A landscape with many valleys, sampled at points; each row gives a point and its height.
A ball rolls from a point to whichever of its 3 nearest points has the largest drop for the distance, and stops where none of them is lower. Distance is the straight distance between rows; heights are no part of it.
Kika (h 292): [145 131 127 139 109 157 179 144 151 127 110 118 109 103 123 126 111 160
  92 139 152 127 132 129 135 109 134 110 155 146 137 162 102 131 167 115
 199  83 108  95 163 117 134  76 152 127 145 172 141 131 131 130 115 115
 108 159 146 100 108 137 116 133 101 126 164]
Sar (h 327): [165 133 115 105 118 110 161 125 136 162 135  98  89 139 142  98 125 116
 115 138 146 118  88 108 127 111 172 136 145 154 130 116 131 172 136 123
 152  85 113  85 119 140 119  74 151 168 138 152 143 127 132 116 137 113
 113 103 119 150 154 133 108 139 124 184 139]
Vas (h 197): [153 137 128 107 116 108 129 120 142 157 151 100 106 148 153 118 142 104
 152 124 137 131 103 117 135 125 150 127 117 156 118 112 126 168 122 129
 141 105 126 116 119 134 114 105 131 151 115 143 138 130 130 117 133 131
 110 112 129 150 166 121 109 130 140 165 124]
gunag (h 324): [142 143 128 126 104 140 165 140 152 124 130  89  96 118 124 128 118 152
 118 142 141 129 123 136 147 111 133 113 144 155 124 138  90 166 161 122
 195  78 119  97 166 140 127  96 150 128 137 176 128 140 153 121 121 123
  99 150 148 112 128 123 106 137 112 123 153]
gop (h 642): [172 136 112 116 105 125 185 139 146 139 118  86  75 117 126  95 103 144
  93 141 151 110  99 106 133 101 168 123 170 153 128 124 121 168 147 118
 178  62 111  74 142 147 125  67 155 151 146 172 127 131 145 118 126 102
 114 125 115 136 137 131 104 140 117 167 150]
zizab (h 482): [ 80 162 130  91 161  85  77 153 126  67 172  66 138 141 108 145 148 114
 194 110 112 130 127 165 122 142 102 141  94 118  86  86 126 145  90 167
  67 180 157 156 128 155 126 220  55 105 114  81  59 148 186 105 125 107
 143 121 134 113 162  86 119 130 148  71  86]
sutig (h 434): [ 94 116 151 190 143 141  99 113 100  93  92 187 160 159  95 133 138 165
 107 136 116 136 197 144 107 130  82 120 128  75 149 156 153  56 136 105
  77 215 143 185 122 103 175 188 135 121 115  79  99 115 135 143 121 167
 177 169 148 123  73 129 170 125 128  95 101]
nubom (h 143): [144 152 131  98 121  97 108 121 142 140 163  90 113 160 155 127 151  94
 176 123 124 136 105 128 143 142 137 128 108 160 113  94 120 179 104 139
 119 122 136 135 113 142 115 136 105 145  97 130 130 135 135 120 132 139
 113  97 129 151 179 108 108 120 149 144 109]
romu (h 477): [105 115 138 156 127 141 111 110 117 119 117 165 147 137 116 146 148 126
 133 108 119 139 157 136 115 136 106 115 116 105 134 135 146  95 120 113
 111 162 131 167 111 105 140 164 121 102 111 106 119 112 107 132 123 148
 147 137 134 126 103 134 151 124 140 121 114]
Goves (h 361): [125 111 139 130 133 118 107 119 117 149 127 166 154 140 139 131 140  98
 138 105 121 145 124 116 120 146 113 121 102 120 139 121 157 113  97 125
  93 164 124 162  92  95 124 149 106 126 124  98 147 109  86 127 134 136
 141 108 101 152 135 131 146 114 152 157 108]
sel (h 609): [143 126 139  98 155  87  85 127 109 177 126 181 177 137 164 131 123  74
 147 111 123 141  91  95 132 165 124 120  92 125 142  98 176 125  78 143
  60 184 125 145  76  96 114 152 105 154 156 100 167 114  68 129 153 146
 144  90  80 172 164 130 144  94 155 168 108]
nugub (h 162): [159  93 125 110 119 118 148 128 120 190 122 147 122 122 155  93 116 114
  99 137 146 119  91  91 117 117 171 145 133 131 139 141 158 120 131 128
 125 107  97  87 108 115 111  63 144 167 148 131 179 121  96 135 149  95
 127 111 106 148 138 149 126 129 126 187 138]
mil (h 169): [127 156 131  94 131  96  94 136 144 111 173  74 116 157 140 136 157  99
 198 116 111 132 115 139 137 147 122 133 102 150  95  86 117 176  92 154
  98 140 149 144 122 151 110 169  76 125  90 123 104 140 153 120 120 132
 118 101 130 140 178  95 110 115 153 117  93]
Mefo (h 264): [175 138 107  88 131  91 154 117 131 175 135  90  88 141 148  85 109  96
 109 145 144 106  67  98 129 116 199 153 146 153 133  91 137 193 120 132
 132  80 116  70 104 162 113  74 155 185 152 153 139 136 136 121 150 122
 118  74  97 175 170 136  95 138 141 198 137]
Vepe (h 514): [173 153 109 123 109 130 201 148 157 113 108  68  66 102 106 102  93 163
  91 149 146 106 109 121 146  96 153 108 191 160 135 120  92 176 150 112
 198  49 110  75 164 157 132  75 153 139 163 196 111 144 164 127 113 116
 101 140 117 117 131 124  96 136 107 145 164]
duk (h 216): [141 120 128 129 108 135 141 121 141 147 139 121 113 129 141 125 136 126
 129 122 141 134 121 126 128 121 140 118 126 147 127 141 125 144 138 124
 160 101 118 119 129 118 118  95 140 133 118 146 145 120 115 124 123 121
 114 129 142 135 133 135 120 129 130 149 138]
bivi (h 452): [173 159 101 108 102 113 184 138 153 127 122  53  57 131 117  92 103 137
 105 149 137  91  89 126 144  98 178 120 174 165 130  95 100 209 134 119
 172  44 120  71 140 170 122  90 159 152 149 193 111 147 172 115 118 123
 104 119 105 150 156 121  85 135 135 167 151]
Madot (h 449): [ 86 134 139 160 142 134  94 116 107  88 121 155 155 149 100 150 141 142
 130 123 110 138 176 148 115 140  87 125 116  84 132 131 142  83 121 114
  89 192 149 183 118 112 151 194 109 106 116  80  83 121 136 125 117 151
 164 148 145 115  99 117 153 129 133  96 108]
Susuf (h 206): [ 95 113 137 182 135 161 120 107 120  96 100 180 158 119  97 154 140 162
 112 121 123 137 182 151 118 129  94 121 131 103 150 155 123  78 143 119
 123 163 133 170 133 119 159 161 145  93 109 117 104 116 133 145 112 158
 149 164 155 112  75 143 161 131 123  86 128]
bapaz (h 575): [ 87 147 132 140 145 130  98 122 110  85 139 132 153 144 102 153 145 130
 153 114 113 139 163 151 118 140  87 127 112  96 117 123 133 101 111 122
  94 182 158 177 119 125 138 194 100  97 113  86  79 127 143 113 122 142
 152 131 147 109 114 112 140 133 130  91 102]
Sud (h 791): [168 125 114 134 113 145 202 148 147 128  96 107  84  93 115  96  93 164
  73 145 158 110 110 105 125 101 161 122 180 147 136 146 121 131 162 106
 187  66  97  73 156 123 122  49 151 144 161 168 138 127 125 127 119  91
 119 144 122 110 109 137 111 136  93 147 165]
simit (h 496): [162  79 121 128 113 145 168 141 122 178 105 150 117 106 146  84 105 138
  69 140 143 105 111  93 105 112 174 146 150 121 137 163 158  83 143 118
 135 103  94  80 124  99 115  49 144 152 144 135 194 115  87 144 142  79
 136 130 105 133 108 155 132 131 108 169 141]
raf (h 411): [123  90 141 152 125 139 118 109 117 153 110 185 156 131 134 124 134 124
 114 109 129 136 138 127 108 141 121 117 121 107 145 144 161  82 110 116
  97 166 110 157  95  90 140 143 130 118 121 106 155 107  84 145 128 131
 147 135 109 150  99 148 162 112 142 151 119]
peg (h 382): [140  83 129 134 113 142 138 122 127 175 120 164 136 118 147 111 125 122
 110 113 136 124 118 113 111 129 146 129 124 127 139 157 154  97 136 121
 132 129 105 115 108  92 124  92 138 140 126 126 178 111  85 141 136 108
 131 131 115 142 116 151 142 123 130 165 134]
dezo (h 192): [154 154 127  91 116  91 119 119 147 142 162  71  94 168 160 115 150  98
 165 138 122 122  90 128 145 133 152 135 115 167 109  84 113 199 114 145
 125 104 142 114 113 161 110 124 120 158 106 150 131 144 149 115 130 139
 105  99 133 160 182 110  95 124 151 157 112]
Vigu (h 309): [ 92 149 127 141 130 157 117 133 141  84 136 113 134 100 117 176 121 152
 155 140 116 133 161 161 166 122  91 123 123 139 121 140  62 144 155 144
 172 103 144 134 186 174 136 149 143  83 123 157 114 150 163 140 110 153
  95 158 159  83 118 120 122 133 109  46 154]
Seset (h 426): [161 124 124 100 128  94 116 116 128 185 145 129 127 142 168 113 127  86
 140 125 143 130  85  98 132 133 157 142 113 150 129 110 150 157 111 137
 116 122 119 111  99 127 108  97 134 173 137 128 164 124 101 126 150 128
 118  86 111 165 173 129 118 127 144 186 125]
laz (h 293): [ 94 154 126 108 135 115  94 135 137  85 171  81 126 131 115 153 148 122
 195 116 107 133 137 154 142 144 105 136 103 131  93 104 104 152 104 153
 112 143 155 151 141 163 122 184  86  96  98 112  81 146 165 123 117 125
 117 121 147 112 156  97 110 122 138  81 102]
Dalo (h 581): [174 153 118 135 121 142 213 160 160 101  89  75  76  80  99 116  76 178
  74 157 154 112 115 122 153  96 134 102 202 159 141 133  79 156 167 115
 210  48 104  81 182 153 137  66 145 129 185 201 121 149 162 139 118 118
  93 164 117  87 115 125 104 138  91 118 185]
nebak (h 556): [ 86 143 135 147 151 122  87 128 100  85 126 143 162 159 101 143 144 128
 137 120 108 138 166 147 112 141  89 121 110  81 123 123 147  90 111 119
  76 200 152 185 114 108 145 201  92 113 117  73  80 122 143 108 125 142
 167 135 142 112 108 109 146 135 136 101  98]
zefom (h 442): [ 69 150 123 170 160 148  93 122 106  50 121 152 171 119  91 175 132 172
 130 139 111 134 193 167 133 128  73 143 130  90 133 141 107  81 151 133
 111 174 162 175 148 154 169 186 140  95 118 101  77 141 171 137 119 161
 150 156 166  84  84 118 154 141  99  41 128]
mif (h 265): [116 101 135 160 118 163 134 112 134 131 110 169 140 115 123 140 139 142
 114 112 134 136 153 137 113 129 117 118 128 121 141 159 130  96 144 119
 146 138 115 147 128 103 133 128 142 103 109 133 139 111 104 144 115 135
 130 153 141 120  93 146 148 126 129 116 135]
muna (h 357): [171 156 107  99 106 105 162 126 152 140 135  51  64 151 131  93 121 117
 116 149 136  89  78 128 143 107 184 129 160 169 126  87 103 214 128 133
 155  55 129  83 124 174 118 103 156 159 138 185 113 149 172 110 129 125
 102 108 112 163 169 123  89 134 149 176 134]
Nev (h 272): [113  84 142 176 120 165 131 110 126 127  91 196 149 123 108 124 139 148
  95 111 129 135 167 143 105 128 112 115 131 100 153 161 151  69 132 110
 116 166 113 156 117 101 151 149 151 100 112 110 139 106 105 160 115 145
 147 161 131 128  69 151 168 121 137 115 124]
mizir (h 261): [113 136 128 141 114 157 136 125 143 112 132 122 127 115 120 152 132 149
 137 129 130 137 150 152 145 127 110 116 131 140 124 150  89 138 152 124
 182 104 133 128 162 136 128 125 145 101 118 158 122 133 137 130 114 139
 106 155 158 101 114 125 125 131 117  93 147]
Vaki (h 457): [126 112 144 134 143 116  92 119 108 148 111 190 168 146 139 125 134  98
 127 110 112 147 126 114 115 148 107 113 102  99 141 114 178  94  89 123
  61 192 125 169  83  86 137 171 107 129 144  85 147 107  80 128 144 140
 161 117  88 160 127 135 159 107 155 154 102]
Lef (h 300): [132 103 139 130 129 121 113 115 119 163 130 169 150 136 150 129 136 100
 136 106 130 140 112 113 122 143 129 121 110 123 135 131 159 113 107 127
 102 150 116 142  91  97 122 131 120 132 125 111 159 111  82 133 135 131
 132 109 107 154 136 141 146 118 144 166 114]
bulib (h 330): [ 85 129 133 179 146 147 107 108 103  77 108 170 162 137  93 155 140 160
 115 131 110 137 191 154 118 131  84 129 130  85 142 146 135  71 142 121
  99 188 154 180 133 125 163 185 138 102 111  91  85 120 145 135 116 164
 159 163 160 106  79 127 162 132 114  79 118]
visup (h 356): [ 72 146 123 152 147 159 100 123 119  60 136 133 157 106 103 178 130 157
 146 133 110 131 175 167 147 132  81 135 127 110 124 135  88 112 141 135
 137 140 158 161 160 164 147 175 138  77 120 123  88 143 161 138 115 155
 123 152 160  82 104 125 137 139 108  38 137]
Tunid (h 663): [113 149 153 113 164  89  67 142  92 131 108 175 174 167 130 129 137  83
 133 121 108 142 127 117 117 161  93 107  93  83 130  86 182 104  82 127
  39 217 143 178  87  79 144 204  82 148 149  62 121 112 104  95 148 142
 184 105  92 151 134 116 150 104 159 132  83]
did (h 504): [145 155 132 136 117 149 170 154 154 101 107  87 104  96 109 141  98 163
 105 161 141 124 133 143 164  99 112 101 165 157 130 151  54 156 176 127
 210  59 116  99 196 154 142  94 152 121 162 195 130 152 174 134 117 139
  86 176 145  83 119 119 110 143  95  91 182]
bidiz (h 312): [124  83 135 152 114 154 140 117 132 155 106 176 137 119 135 119 132 133
 103 109 130 129 134 128 108 129 132 121 129 121 143 163 153  84 131 120
 130 140 105 133 111  92 130 113 140 120 117 125 164 108  86 144 122 122
 133 145 124 136  99 154 152 121 135 142 131]
Kan (h 660): [176  83 105 129 113 156 200 153 129 162  83 131 108  97 132  77  89 156
  51 157 144  99 109  77 105 107 183 146 178 112 134 159 150  73 155 111
 143  85  91  60 139 107 107  30 145 151 156 140 182 122  87 146 138  62
 142 134  93 125  97 156 125 131  92 161 150]
Dunu (h 544): [133 135 145 113 155  93  75 135 100 151 112 184 176 150 147 128 129  83
 138 111 115 145 111 108 118 160 105 111  93 101 141  95 185 109  74 130
  47 200 133 170  79  87 133 180  96 143 149  81 145 107  80 112 149 145
 171  98  80 161 140 126 152 101 159 149  92]
Fupef (h 199): [178 125 117  90 134  85 139 121 122 188 141 121 113 135 160  92 114  89
 114 145 143 120  69  86 128 125 190 157 131 151 136 100 149 169 121 143
 118 104 112  81  96 148 108  73 149 193 154 139 160 133 118 130 159 128
 118  80 102 176 175 137 111 132 138 203 135]
fon (h 226): [128 121 133 124 121 124 110 113 127 149 141 143 138 137 145 135 145 100
 151 109 127 141 118 120 124 141 122 124 106 137 126 123 143 136 108 128
 121 140 127 146 106 110 119 133 116 125 114 116 139 113 102 125 133 133
 123 109 126 142 143 125 135 122 145 153 116]
Konuv (h 644): [100 147 146 118 159 101  77 135  96 113 123 150 160 162 122 137 142  93
 139 112 110 147 135 127 114 150  93 114  98  91 122  95 164 110  89 129
  54 202 148 182  96  89 138 198  80 130 131  62 101 114 116  96 136 139
 171 109 110 136 133 109 146 119 153 124  86]
tob (h 471): [113 131 140 123 143 114  91 120 111 128 125 154 159 150 131 139 144  95
 150 107 116 145 130 126 120 148 102 117  99 109 127 109 158 115  91 121
  77 177 140 175  95 101 127 176  91 121 127  88 122 113 100 117 131 142
 153 108 109 139 137 121 141 116 151 135  99]
simu (h 193): [159  80 127 117 119 132 146 133 121 191 117 160 133 118 156  89 113 119
  90 136 141 115 101  95 110 121 169 147 133 124 140 153 161  94 131 127
 119 113  98  94 104 103 114  66 142 159 145 124 193 122  82 142 153  96
 133 125 101 148 124 154 135 129 125 179 136]
Talar (h 788): [105 117 150 161 140 127  94 117 102 120 107 179 161 160 115 124 139 126
 119 117 109 137 163 133 105 139  94 110 113  82 141 129 168  78 109 109
  69 198 134 187  99  87 155 190 111 122 124  76 115 112 110 124 130 154
 174 137 114 142  99 130 158 118 143 129  97]
firar (h 721): [ 96 137 143 139 149 111  90 124 102 107 118 157 162 159 116 138 146 111
 138 114 110 143 153 135 111 147  89 119 104  90 125 113 157  97  99 118
  68 196 145 184 101  95 146 195  91 122 123  73  96 115 120 106 129 144
 167 121 120 131 122 115 150 123 145 117  94]
zet (h 298): [100 139 131 146 124 164 129 137 144  92 124 123 137  93 119 172 117 156
 129 144 126 138 157 157 156 118  97 112 136 150 126 152  63 135 166 132
 192  98 136 126 185 150 135 125 148  91 126 166 125 143 153 139 115 153
  98 165 161  84 108 127 121 134 105  61 164]
Kigur (h 301): [ 86 148 121 135 136 142 101 130 131  74 153 109 141 117 105 170 138 148
 174 122 111 136 160 161 149 138  93 133 113 120 110 124  95 129 125 138
 130 138 158 156 156 160 130 183 119  82 110 121  85 141 160 130 111 140
 118 138 158  93 122 112 130 135 119  61 125]
Dazab (h 311): [129  76 138 159 115 172 157 125 135 148  96 184 138 108 128 119 125 154
  87 116 137 125 147 132 106 120 135 121 142 119 146 174 144  75 145 123
 146 136  99 122 125  90 137 101 149 118 115 135 166 107  94 153 119 114
 132 163 130 120  77 159 153 120 127 123 144]
Sebi (h 299): [106 127 132 148 122 147 124 117 129 115 137 141 135 121 119 153 143 137
 141 113 123 144 155 147 132 135 112 121 121 129 128 141 115 123 130 123
 147 131 139 146 136 123 129 145 125  94 107 131 113 124 124 131 112 142
 124 141 151 115 114 131 139 128 125 104 128]
bev (h 248): [163 149 119 101 109 105 145 124 143 154 143  80  83 155 152 105 130 108
 136 137 136 114  93 122 138 118 164 131 132 163 123 100 121 193 131 127
 150  80 127  96 120 151 118  96 144 164 125 158 137 136 148 115 130 127
 108 108 125 158 167 123  99 136 136 171 131]
Dafu (h 156): [129 108 130 132 114 135 130 115 133 153 137 140 126 131 143 130 138 120
 134 112 136 135 126 124 123 128 132 122 118 136 131 140 136 126 128 120
 142 124 118 134 118 110 119 111 129 129 116 127 153 115 104 127 125 121
 119 125 131 138 133 136 131 127 132 154 128]
ges (h 345): [ 84 144 128 158 137 163 117 127 130  70 126 137 147  97 108 179 126 159
 141 133 114 135 172 166 154 127  93 128 131 127 130 148  75 122 154 139
 162 124 146 148 172 162 144 155 144  77 121 143 105 140 153 140 109 159
 113 155 160  82 100 128 138 138 107  43 156]
bedi (h 564): [181 100 109  97 132 109 171 136 112 196 107 130 108 107 142  70  89 109
  72 156 143 105  81  64 110 117 200 167 158 121 141 129 158 119 128 126
 115  90  99  52 114 141 103  40 150 182 172 132 175 128 102 146 163  89
 139  86  79 161 145 156 112 139 120 189 143]
zizek (h 820): [169 107 112 121 113 143 195 142 134 156  97 119  93 104 130  82  95 147
  72 143 151 108 104  90 115 102 178 136 168 132 131 146 144 113 153 110
 163  78  99  67 139 118 116  41 152 148 156 152 157 121 107 129 133  77
 129 132 108 126 113 142 114 136  99 165 151]
zoni (h 317): [154 158 125 108 100 111 143 133 156 131 149  58  79 155 136 116 136 123
 153 147 125 111 109 138 148 118 146 123 132 165 114 102  93 197 139 133
 162  75 139 101 147 164 119 119 141 139 115 175 118 149 172 117 119 132
  96 132 142 143 160 111  88 132 140 144 132]
lekiv (h 548): [172 103 113 105 126 114 170 134 119 177 114 125 105 109 144  80  98 119
  85 145 146 110  87  81 113 109 187 149 156 127 138 134 151 129 133 123
 135  85 100  66 117 129 112  45 153 169 157 138 168 122 107 134 149  93
 131  99  97 150 139 151 115 139 117 192 144]
Zubik (h 225): [116 146 128 125 113 140 122 129 145 110 157  94 119 129 126 155 142 138
 166 130 119 134 139 149 149 134 114 120 118 154 113 130  88 160 136 132
 158 103 144 130 161 151 117 144 130 106 102 150 112 141 149 124 114 138
 101 141 158 108 140 114 115 127 126  95 129]
duzus (h 381): [ 62 159 113 129 164 130  79 138 118  40 158 105 152 106  92 171 127 154
 175 125 109 118 160 177 147 128  76 152 110 103 105 122  97 117 130 152
  99 163 169 161 153 177 151 206 112  83 123 100  63 160 200 123 118 127
 129 141 162  75 117 109 134 140 105  31 118]
tum (h 191): [128 141 132 115 114 121 116 122 144 127 160  94 111 144 140 135 152 119
 176 121 122 138 125 140 140 137 122 126 113 153 108 113 110 166 122 134
 141 115 142 130 137 144 114 139 113 123  98 138 116 136 139 120 122 135
 109 122 145 132 155 113 109 124 143 122 112]
koba (h 363): [ 86 158 125 110 147 108  91 141 126  65 169  82 137 130 108 157 145 127
 192 113 110 134 141 160 131 143  93 139  99 118  96 102 114 143 100 151
  89 163 159 158 138 157 125 203  78  94 108  96  68 148 176 114 117 120
 131 122 146 104 144  98 119 130 133  72  97]
dibuk (h 583): [ 91 152 136 121 151 111  86 129 112  90 147 118 152 151 113 150 151 112
 164 110 111 143 148 141 117 147  98 126 102  96 108 106 137 116  96 133
  75 186 159 175 115 122 131 199  78 111 113  79  80 126 144 103 127 132
 154 120 136 112 134  99 134 127 142 101  95]
bobur (h 388): [155 109 127 109 121 116 136 123 132 179 140 131 114 136 158 105 125 103
 125 131 141 129  98 101 122 122 162 139 123 148 133 128 145 143 127 130
 135 106 114 103 108 122 115  81 136 162 137 135 163 122 103 126 145 115
 121 104 117 156 152 138 124 132 132 181 134]
nur (h 218): [127 108 132 144 109 151 141 122 136 137 125 146 125 121 128 134 137 138
 119 116 139 133 133 134 123 123 130 119 126 139 131 159 128 119 146 121
 163 115 116 124 133 103 126 105 136 122 120 143 143 118 110 132 119 120
 117 140 142 123 112 141 131 125 124 134 141]
Teza (h 624): [152  98 124 125 112 144 157 129 130 164 116 139 114 115 142 103 115 137
  90 131 144 120 114 108 113 109 158 131 141 138 137 153 143 112 152 115
 153  99 100  94 127 103 117  65 147 148 137 142 166 118 103 132 132  93
 123 131 121 134 118 149 129 132 112 163 142]
gare (h 146): [138 109 130 147 108 163 167 137 144 138 110 139 115 107 128 123 119 152
  92 129 149 127 132 127 119 111 142 118 145 143 135 165 125 110 159 117
 177  96 108 100 146 105 128  81 148 130 132 159 152 123 115 132 119 105
 116 156 142 113 103 146 128 130 108 131 154]
vogen (h 260): [135 139 131 124 105 133 141 129 146 131 145  96 101 134 136 133 140 134
 146 134 132 134 128 140 145 122 130 118 127 154 120 134 100 161 143 126
 173  93 132 111 153 137 121 114 136 124 117 159 125 131 144 122 120 130
 100 136 150 119 142 118 110 134 126 125 139]
zok (h 205): [184 113 107  83 145  86 152 129 109 202 126 131 123 114 154  77  97  91
  94 154 146 109  69  67 115 130 203 171 148 135 144 110 162 143 121 141
 109  97 105  57 106 147  99  60 151 196 173 131 171 131 103 144 169 115
 131  73  87 172 163 151 112 134 130 206 140]
Galir (h 612): [157  89 125 144 112 158 177 142 133 157  94 148 115 103 138  98 109 157
  70 139 146 111 124 110 106 104 161 130 158 128 136 172 145  81 166 118
 156 104  93  90 135  90 123  54 149 142 135 151 182 116  96 144 134  86
 130 154 116 118  91 155 137 129 103 149 150]
Remar (h 584): [172  86 115 105 127 124 160 141 114 198 110 145 124 106 148  71  97 116
  76 152 140 105  92  71 110 124 188 158 148 112 138 145 162  94 129 130
 117 102  96  66 115 116 107  45 147 172 160 127 190 124  88 147 163  84
 135 107  90 150 128 161 122 134 114 186 140]
Bebi (h 302): [130 138 138 106 132 101  95 118 128 139 152 120 138 150 153 139 149  84
 172 108 119 144 106 117 132 153 120 123  99 141 115  95 140 156  91 136
  98 152 138 153 104 118 113 149  90 138 108 108 127 122 109 115 134 142
 129  93 116 152 164 113 122 114 151 146 103]
nufez (h 369): [ 85 130 129 164 134 168 119 121 131  85 116 153 153 102 106 175 131 155
 125 127 120 141 174 156 137 130  90 125 129 121 135 154  89 107 152 129
 158 130 144 149 162 141 146 152 147  83 115 137 108 130 140 142 109 158
 121 158 160  93  89 131 143 133 108  56 151]
Vebu (h 358): [130  91 135 139 118 139 126 114 125 168 124 168 142 131 144 123 138 113
 122 107 133 131 124 120 117 132 133 126 118 123 141 147 152 104 118 122
 120 142 111 139 103  96 124 121 128 128 118 122 161 112  84 139 132 126
 131 126 117 147 118 143 147 114 141 157 124]
Fegu (h 349): [107 139 135 127 127 126 105 117 131 110 154 118 131 136 126 152 152 121
 168 107 117 143 141 138 132 147 107 127 108 127 114 116 125 139 109 130
 123 144 145 156 129 130 118 165 102 104  99 111 100 128 132 118 117 137
 127 121 142 121 139 113 129 126 141 111 113]
Redu (h 235): [118 157 132 108 120 118 106 136 150 100 175  72 106 139 126 144 151 128
 191 133 109 126 128 151 153 137 114 131 110 155  92 106  86 176 123 154
 134 112 154 132 157 167 111 163 107 106  95 143  98 157 172 127 113 133
 100 129 155 121 160  98 101 123 142  88 109]
rovi (h 284): [174 120 112  92 131  96 158 123 123 180 130 110 103 126 149  82 106 104
  99 144 144 112  74  84 121 118 197 157 154 145 137 107 147 167 125 134
 128  82 105  69 104 153 107  58 154 187 155 139 150 130 118 127 149 111
 122  79  95 170 162 145 105 138 130 201 140]
Pabo (h 130): [ 80 142 135 157 152 129  88 119 101  74 128 148 162 154  99 151 137 150
 131 128 104 136 178 158 115 137  81 131 114  80 123 132 138  81 129 121
  80 198 157 188 122 119 156 206 108 110 114  74  74 123 152 116 125 149
 166 147 154 107  97 111 154 133 123  86 107]
mupo (h 432): [ 52 165 111 149 169 146  76 136 111  22 137 127 167  97  98 187 114 168
 152 144 105 118 175 191 158 116  69 158 121  99 116 134  84 104 154 156
 109 155 168 169 161 192 174 191 140  82 130 108  83 165 204 141 119 144
 127 144 160  64 103 117 146 144  85   4 137]
gimis (h 453): [ 86 134 131 159 139 146 104 116 114  83 126 151 152 130  99 159 145 147
 137 121 111 138 171 150 121 136  86 129 119  99 134 134 127  94 129 121
 109 172 152 173 129 127 145 182 120  90 112 100  85 123 141 127 119 157
 146 145 152 105  98 120 149 132 125  81 118]
kozi (h 474): [160 107 129  96 141  94 108 126 112 203 135 170 161 127 173 110 117  90
 129 126 137 133  82  89 125 145 155 143 105 138 147 120 171 125 103 141
  87 150 114 108  85 108 106 100 132 175 161 114 190 122  72 146 162 129
 132  94  92 175 161 149 133 109 142 193 126]
tani (h 219): [123 125 132 144 113 162 155 134 148 124 117 134 118 106 121 144 125 154
 114 130 142 132 142 142 136 112 123 114 138 145 134 157  99 132 163 120
 188 100 119 115 162 117 129  98 148 117 126 164 136 127 129 134 112 126
 106 160 151 101 106 135 121 129 112 107 157]
vosid (h 262): [ 96 149 124 128 131 136 105 132 141  81 160  96 129 115 117 161 138 145
 179 126 112 131 150 164 157 135  94 129 114 140 107 125  78 149 132 146
 142 117 153 140 169 168 122 166 120  84 106 140 100 154 167 131 109 138
 101 141 161 100 136 109 118 126 123  57 127]
mami (h 424): [161 161 117 122 106 130 181 151 156 115 116  71  77 114 111 115 102 158
 106 154 142 110 114 134 154 102 141 104 171 165 131 124  76 179 161 124
 200  49 123  83 175 164 129  93 154 135 156 198 113 149 177 126 117 128
  91 155 132 113 136 120  95 138 112 126 164]
vuvi (h 371): [106 158 136  92 152  91  83 139 125  99 161  92 141 154 127 144 154  93
 183 106 113 142 120 138 126 153 106 128  99 121 101  82 135 149  81 150
  75 174 152 163 114 134 120 193  60 117 103  81  91 128 148 107 128 127
 144  99 125 129 162  96 120 120 154 106  88]

Two balls start at each pair of points below. Name the first point that both come to, or write never.
Vepe and bivi | never
Dalo and did | gunag
mupo and Vigu | vosid

For each start below, name the point where the ball stops.
duzus | nubom
Tunid | Dafu
koba | nubom
sel | Dafu
tob | Dafu
zizab | nubom
ges | nubom
